Each row is a point on a tangle of strands that fork, close into loops and nearly touch. The rows are in no order.
Two points are linked if the straight distance between their rows is under 66.3. Some points are linked to none.
j58: [ -4  -3   2   7   6 -15 -21 -29  -9  20  29  -4 -28   7   0  16  -2  10
   5  11   2 -20   6]
j296: [  5 -16   8  -7 -13  11 -18  16  38  19   5 -20   5 -29  34   5 -12 -12
  -9   4  43   5   9]
j632: [  2 -10  22 -20 -16  19   5  11 -16   3  -2  10  -7 -13  26   3  -1   3
  20 -21  22   3   0]
j127: [  3 -29  13  -6 -17   0 -12 -12   4  22  30 -13 -31 -28  24  23 -15   5
  31   3  31 -32   1]
j278: [ 14  26  -4 -11   0  11   3  17 -11 -14  -9  21   5  36 -21  -6  16 -15
  12  -8   4  43   6]
j76: [  9  23   2 -12 -12  36  15  18 -13 -26  -7  15  19   6  -9 -18   7  36
 -21 -18  -8  25 -19]
j350: [ -9 -12  -4  13  25   9  29 -55 -15 -13  22  -4  11  -4 -18   0  -6  33
  -3   8 -42 -33 -12]
j917: [ 15  -4  -9  11  16 -21   9 -33  -1 -15  25  10 -18  31 -75 -23   2   8
  14  22 -28  -4   1]
j918: [ -3 -30   5 -17  27  19  31 -20  -8  10  -2  -6  -2 -28 -11  12 -19  14
  12 -31 -26 -31   3]
j969: [  0  31   9 -15 -29  -6 -25   4  18  13  -7  32   3   5  -9 -37 -13  -9
 -17   9  21   4   9]
j887: [ -9  39  13  16 -44  11  -7  43  22  -5 -42  -4  27 -21  30  21   0 -22
  -3 -20  19  23 -12]
j15: [ -3 -43  -2 -26  20   5  18 -10  21  19  31 -22 -14 -25  13  13 -14   5
 -28  20  14 -23   2]
j248: [ -2  50  20  12 -39  -7 -18  33  31   9 -54  16   8   4  -8   1   1 -28
 -12 -10  10  45  -1]
j81: [-14 -22   4  -2  10  11  12  -7  -5  -1   9  -7  13  -9  20  -4  11  21
 -25  10   0   3  -2]
j961: [ -7 -32   2 -25  28   2  18 -23   7   9  21 -17  -6  -9  -3  -7  -1  21
 -38  19  -9 -14  -4]
j991: [-20  -7   1  29  32   2  24 -53 -18   3   2  -6   6  -2 -14  29 -13  16
  23 -10 -45 -22  -3]
j971: [ 22 -14  12  -7 -12   6 -24  20   5   6  -3 -25 -10 -26  36  16   0 -21
  35 -25  33 -18   8]
j367: [-21   1 -10  41  26 -43  19 -50 -11  -5   8  10  -9  21 -56   9 -14   1
  31  23 -46 -22  -5]
j931: [  6   1 -28  22  15  16  19 -42 -26 -30  18  -3  22  13  -5  -9   9  24
   4  10 -30 -24  -1]
j613: [-17   6   0  -1  15 -46  25 -35  -2   6  27  18 -41  17 -45  24 -24   4
   0  38 -35 -46  -9]
j236: [ -4  16 -12  28  -5 -11 -39   5   2  10   8 -10   7  13  21   7  16 -13
  -1   5  11  10   6]
j576: [ 11 -10 -12   0  -1 -16 -33  20   2   1  -6 -16   1 -15  23 -14   5   0
 -12 -10   6 -32  10]
j713: [ -9  21  14 -14 -16 -24 -21  -4   4  10   0  37 -13  29 -15 -26  -1 -21
  -3  23  30  18  11]
j761: [-13  -9   9   1 -38  36   2  18  22   1  -3   1  22 -53  39  -8 -17  25
   6  -1  42  -7 -14]
j495: [  4  18 -17  26   1  -9 -21  26  -6 -13 -17 -13  14  21  11   5  26 -13
   0  -2  -4  32   4]
j652: [  1 -22   5   1  -2  39  10 -20 -11   3  22  -7  -1 -33  16   0 -11  51
   8  -4   8 -22 -11]
j758: [-22 -11  19  -4  25 -46   9 -34  -1  30  -6  13 -30  -4 -26  30 -28 -27
  32  -1 -27 -38  -6]
j362: [-26  -4   1  17 -12  15   1   9  -3 -10  -5  -4  26 -24  35 -17  10  34
 -29   7   9   7 -10]
j522: [ 21  15   7 -13  -6   4  -2  47 -18 -20 -29 -11  -2   6  16  24  11 -15
   5 -31   7  25  -6]
j245: [ 21  11  -3  -4   7  42  18   5 -24 -30   0  -5  13  -1 -13   4  11  47
 -13 -27 -24  11 -15]
j144: [  6  30  11  10 -22 -29 -25  35  16  -3 -43  12   1  22  -6 -17  10 -43
   1   7  16  45   5]
j101: [ 11 -33  11 -33  17  10  11  -2  -7   6  -8  -7 -12 -16  -2  -8  -6  10
  -8 -25  -8 -17  10]
j790: [ -6 -11  17   6  27 -34   1 -18 -14  17 -27  11 -23   7 -33  17  -7 -26
  45 -21 -32 -17  -1]
j490: [ 19   8 -14  -5  12  -4  24  33 -23 -26 -25   2  -8  35 -26  12  19 -17
  12 -14 -16  45  -8]
j346: [-10  15 -20   3 -17  -5   4   8 -11 -12   3  24  26  19  16 -22  11 -22
   9  10   4   2   9]
j903: [  7   5 -10  22  12  35  12 -24 -28 -28  10  -8  25   2   3   0  12  44
  -5 -11 -23  -3 -10]
j738: [-12   7  18  16 -49  30 -10  27  38   3 -14 -12  19 -48  40  13 -11   6
  21 -10  43   9  -8]
j157: [ -4   8  -8 -10   2   2 -12 -15  27   8  33  -8  10  -1  -1 -22  -1  16
 -55  35   6  -2  -9]
j173: [ 30   7  14 -15  -5  16 -17  38   2   1 -19 -20  -1 -15  29  20   4 -24
  21 -33  24  12   5]
j876: [ 20  -5   1 -30  14  -6 -15   8  -1  12  -4  -1  -9   8   6  -6   0 -32
   1  -7  14  -6  17]
j797: [ -6 -18 -10 -16   9  16  -2  -4  29  18  34 -20  10 -26  20  -2  -7  13
 -42  26  28  -9  -3]
j113: [  7 -12  11 -13 -16  39   4  29   6  -5  -2  -5  13 -33  30   5  -5  17
   4 -24  27   7  -3]
j500: [  6   8  -7 -22   3 -21  -6 -16   0   2  19  29 -16  29 -35 -29  -4 -12
 -13  30  12   5  10]
j160: [ -8  -7  -3  11  17 -18   3 -37 -11   1  21   4 -17  24 -41  -5   9  16
  -1  20 -31  -2   2]
j384: [-23  12  -4  21 -23 -11 -12  -1  -1  -5   5   9  16  -3  18 -32   7  31
 -28  22   1   2  -9]
j424: [ 11  -8  -1  -3  -4  -7   4  24 -30 -20 -26   7  -9  10  -9 -15  12   7
  16 -26 -14  10   4]
j586: [ 14  -3 -18  10  19  -2   6  -1  -8 -20   0  -9   1  30 -40 -20  23  10
  -4   3 -26  28   2]
j189: [  4 -13 -21  14  37  -7  35  -9 -22 -15 -24  -4   9  13 -27  10   3 -12
  33 -21 -54  -6   3]
j156: [ 24  39  -4  -5 -24 -13 -10  68 -11 -26 -42 -17  -6   4   8  35   5 -13
 -11 -31   7  34 -27]
j750: [  9 -23  28  -6  27  -1  -9  -9   0  25  -8 -22 -25   0  12  41   6 -34
  26 -11  12  13   6]
j496: [ -1  31 -27  35 -24 -11 -13  33   7 -19 -19   7  22  26 -12 -23  15 -11
   1   7  -5  38  -2]
j250: [ -1  10   5  -3 -28 -15  -9  40 -10 -21 -31  17  -1  10  -1 -31   6  -1
   1 -14   1  27  -1]
j966: [ 13  -5   8   0  19  18 -24  -3   6  23  10 -23 -13   0   9  32   6  -7
  15 -11  15  19   9]
j788: [ -4 -15 -20  -6  22  -1  23 -27 -12   7  24   0   2  -6  13  16 -10  -7
   9   5 -14 -53   7]
j909: [ -6  10  10   2 -20  11 -19  30  49  15 -28 -16  26 -27  28   0  -6 -26
 -25  -3  33  19   7]
j382: [  6  19 -14  -2   6  -7 -14 -32   1   9  51  -2 -11  18  -9   8  -2   6
 -18  31  -3 -32  -1]
j69: [ -4  -8 -14   0   8   4  10   5 -15  -5   5   0  25   8  33   1  14 -26
  10  -3   8 -11  11]
j29: [ -3 -17 -29  16  34 -33  24 -19 -10  -4  -9  -6   0  11 -40  -9 -10 -13
  24  -3 -53 -35   4]
j857: [-13 -22 -21  -7  12 -28  24 -13 -14  -5  22   3  -4   3  19  -1  -3  -1
 -12  27 -15 -52  -1]
j516: [  8  22   8   7 -29 -27 -13  46  -3 -22 -42  22 -15  28 -23 -25   8 -21
  15  -4  15  57  -2]
j230: [ 10  -1 -17  11  -1 -11 -18  10 -22 -13  -6  -4   2   6   1 -21  11   9
   6 -13 -16 -18   8]
j475: [ 20  20   9 -17  -5   2 -33  16  13  15 -16  11  -2   9   3 -13  -3 -27
  -8  -9  22  17  15]
j862: [ 12  -9  -6   6  24  31 -13  11   8   7  12 -37   9  -8  16  29  14  13
  -9 -17   9  24   6]
j766: [-15 -18  14   0  17 -20   1 -31  -1  28  28  -6 -38  -5   2  42 -17  -9
  11  18  -2 -34   3]
j938: [ -5   6   9 -19   4  16  16  12  -8  -3  -6  12   8  20  13   8  12 -20
   2  -6  15  39   5]
j507: [-10  -2  16 -12 -27  -4  -7  -5 -11   6  15  21  -6  -5  33  -8  -5 -13
  15   2  27 -22   1]
j949: [  7 -45  33 -34  22  -4  17   4  -4  10 -30  -8 -24 -17   4   9  -3 -13
   6 -25   1   0  13]
j844: [-10  38   5   9 -28   4 -17  17  45  25 -32  11  22  -8  10  -5  -4 -32
 -26   2  19  24  10]
j24: [ -2 -20 -36  11  19 -32  21 -16 -21 -16   7   2   1  11 -11 -14   1 -12
  12  16 -33 -41   8]
j27: [-10  26   9   1 -26  16   2  31   8  -4 -20  13  24   4  28   6   7 -19
  -3 -12  21  32  -4]
j420: [ 10 -13 -12   3  32  20   6  18 -11 -10  -8 -27  17  -3   7  24  16  11
  -8 -26 -16   8   4]
j824: [  2  12  13 -14 -13  14 -30  -2  35  29   3  -2   0 -15   2 -17 -22   9
 -39  16  31  22   4]
j963: [ -4  29 -25   1 -22  -3   1  -8  12 -11  24  28  23  16 -19 -54   0   5
 -23  33  -3 -13  -8]
j22: [ 10  12 -22  -3  -8 -19   9 -23   9 -19  44  18  -3  27 -41 -43   4  13
 -24  47 -13 -15 -15]
j344: [-12   2 -10  23 -17 -12  -9  -6 -13 -21   3  12   2  14 -19 -46   9  39
 -15  22 -15  13  -7]
j574: [  9 -19  -6 -13  22  -8   5  -4  -8  11   2  -7  -5  -1  17  13   5 -32
  13 -10   0 -28  12]
j103: [ -7  45  10   9 -46  35   2  35  36  10 -43  12  21 -33  11  14 -13  -3
 -14 -25  13  15  -9]
j216: [-16 -23   7  19  19  17  22 -30 -23   3   6  -9   3  -7  14  36  -1  12
  28 -13 -14  -7   3]
j860: [ -4   5 -18   7   9 -28   8 -36 -11  -4  39  12 -21  25 -29   6  -2   4
  -1  36 -23 -34  -1]
j679: [  2   5 -14  27  22 -28  24 -56   0 -20  32  11 -13  25 -76  -5  -8   5
  20  30 -46 -24  -7]
j373: [ -8  -7  37   5 -24   7 -19  22   8   3 -15 -19 -12 -15  31  22   6   9
   4 -13  30  41  -7]
j17: [-21 -37   9   6   6  13  17 -28 -11   9  18  -6 -13 -30  19  19 -12  30
  14   4   3 -27  -5]
j205: [  1 -12  12   0 -39  16 -24  19  59  20  -2 -19   8 -48  34   6 -23  -6
  17  10  55   8  -1]
j580: [ -8  26   0  -2 -29  43   5  30  24   3 -17  14  35 -32  18 -17  -9  18
 -22 -16  14   9  -9]
j786: [  5  21   3 -13 -12  39  -5   5  11   0   8   9  24  -9  -2 -25   0  26
 -26  -7   9  13  -9]
j446: [  3  -9   8   2  22   0  -4 -14 -13   1  -3  -8 -16  15 -25   3  10  18
  -3 -11 -24  14   7]
j313: [-15  -9  -9 -13 -18 -10  11   1  -9   0  20  12   2  -7  37 -10  -3  -4
 -10  20  15 -42  -2]
j547: [ 12   1 -14  -5  25  13  31  26 -24 -26 -20 -15   9  19  -6  36  17   0
  -3 -22 -25  32  -5]
j842: [ -4 -21  30 -13  27  -8  17  -5 -16  11 -34   2 -23  -1 -13  24  -3 -21
  32 -32 -19   2   4]
j651: [  8  11 -25  23  -4 -15  -7  16   8 -19   1  -1   6  30 -39 -38  16   0
  -5  18  -7  41   2]
j745: [  7   5   3 -12   8  -8 -32 -11  21  20  15  -6 -10  10  -9 -12  -5   3
 -41  24  13  13   7]
j277: [-20  -6  15 -11  20 -23  20 -43  -4  20  20  16 -32   4 -25  25 -24   2
   9  14 -20 -36  -3]
j920: [ -5   6 -14 -14  -6  -8   6 -13 -11  -4  20  25   6  20  -4 -31   6  -5
  -6  20   3  -8   2]
j753: [ 13 -33  23  -4  -3   6 -17   1  -3  16   1 -24 -31 -29  20  22  -6   4
  35 -22  17 -12   3]

A tip is a point with one link. Name the tips that can be reached along the links from each point below, in the order of the rows.
j245 | j652, j750
j516 | j576, j189, j22
j496 | j918, j367, j236
j753 | j127, j156

A fork is a point with three links, a tip a point with one. Leave the first point through the second and follow the links. Name the first fork or tip that comes.
j350; j931 | j750
j278; j938 | j652
j250; j516 | j857
j824; j745 | j344
j738; j205 | j576
j344; j384 | j824
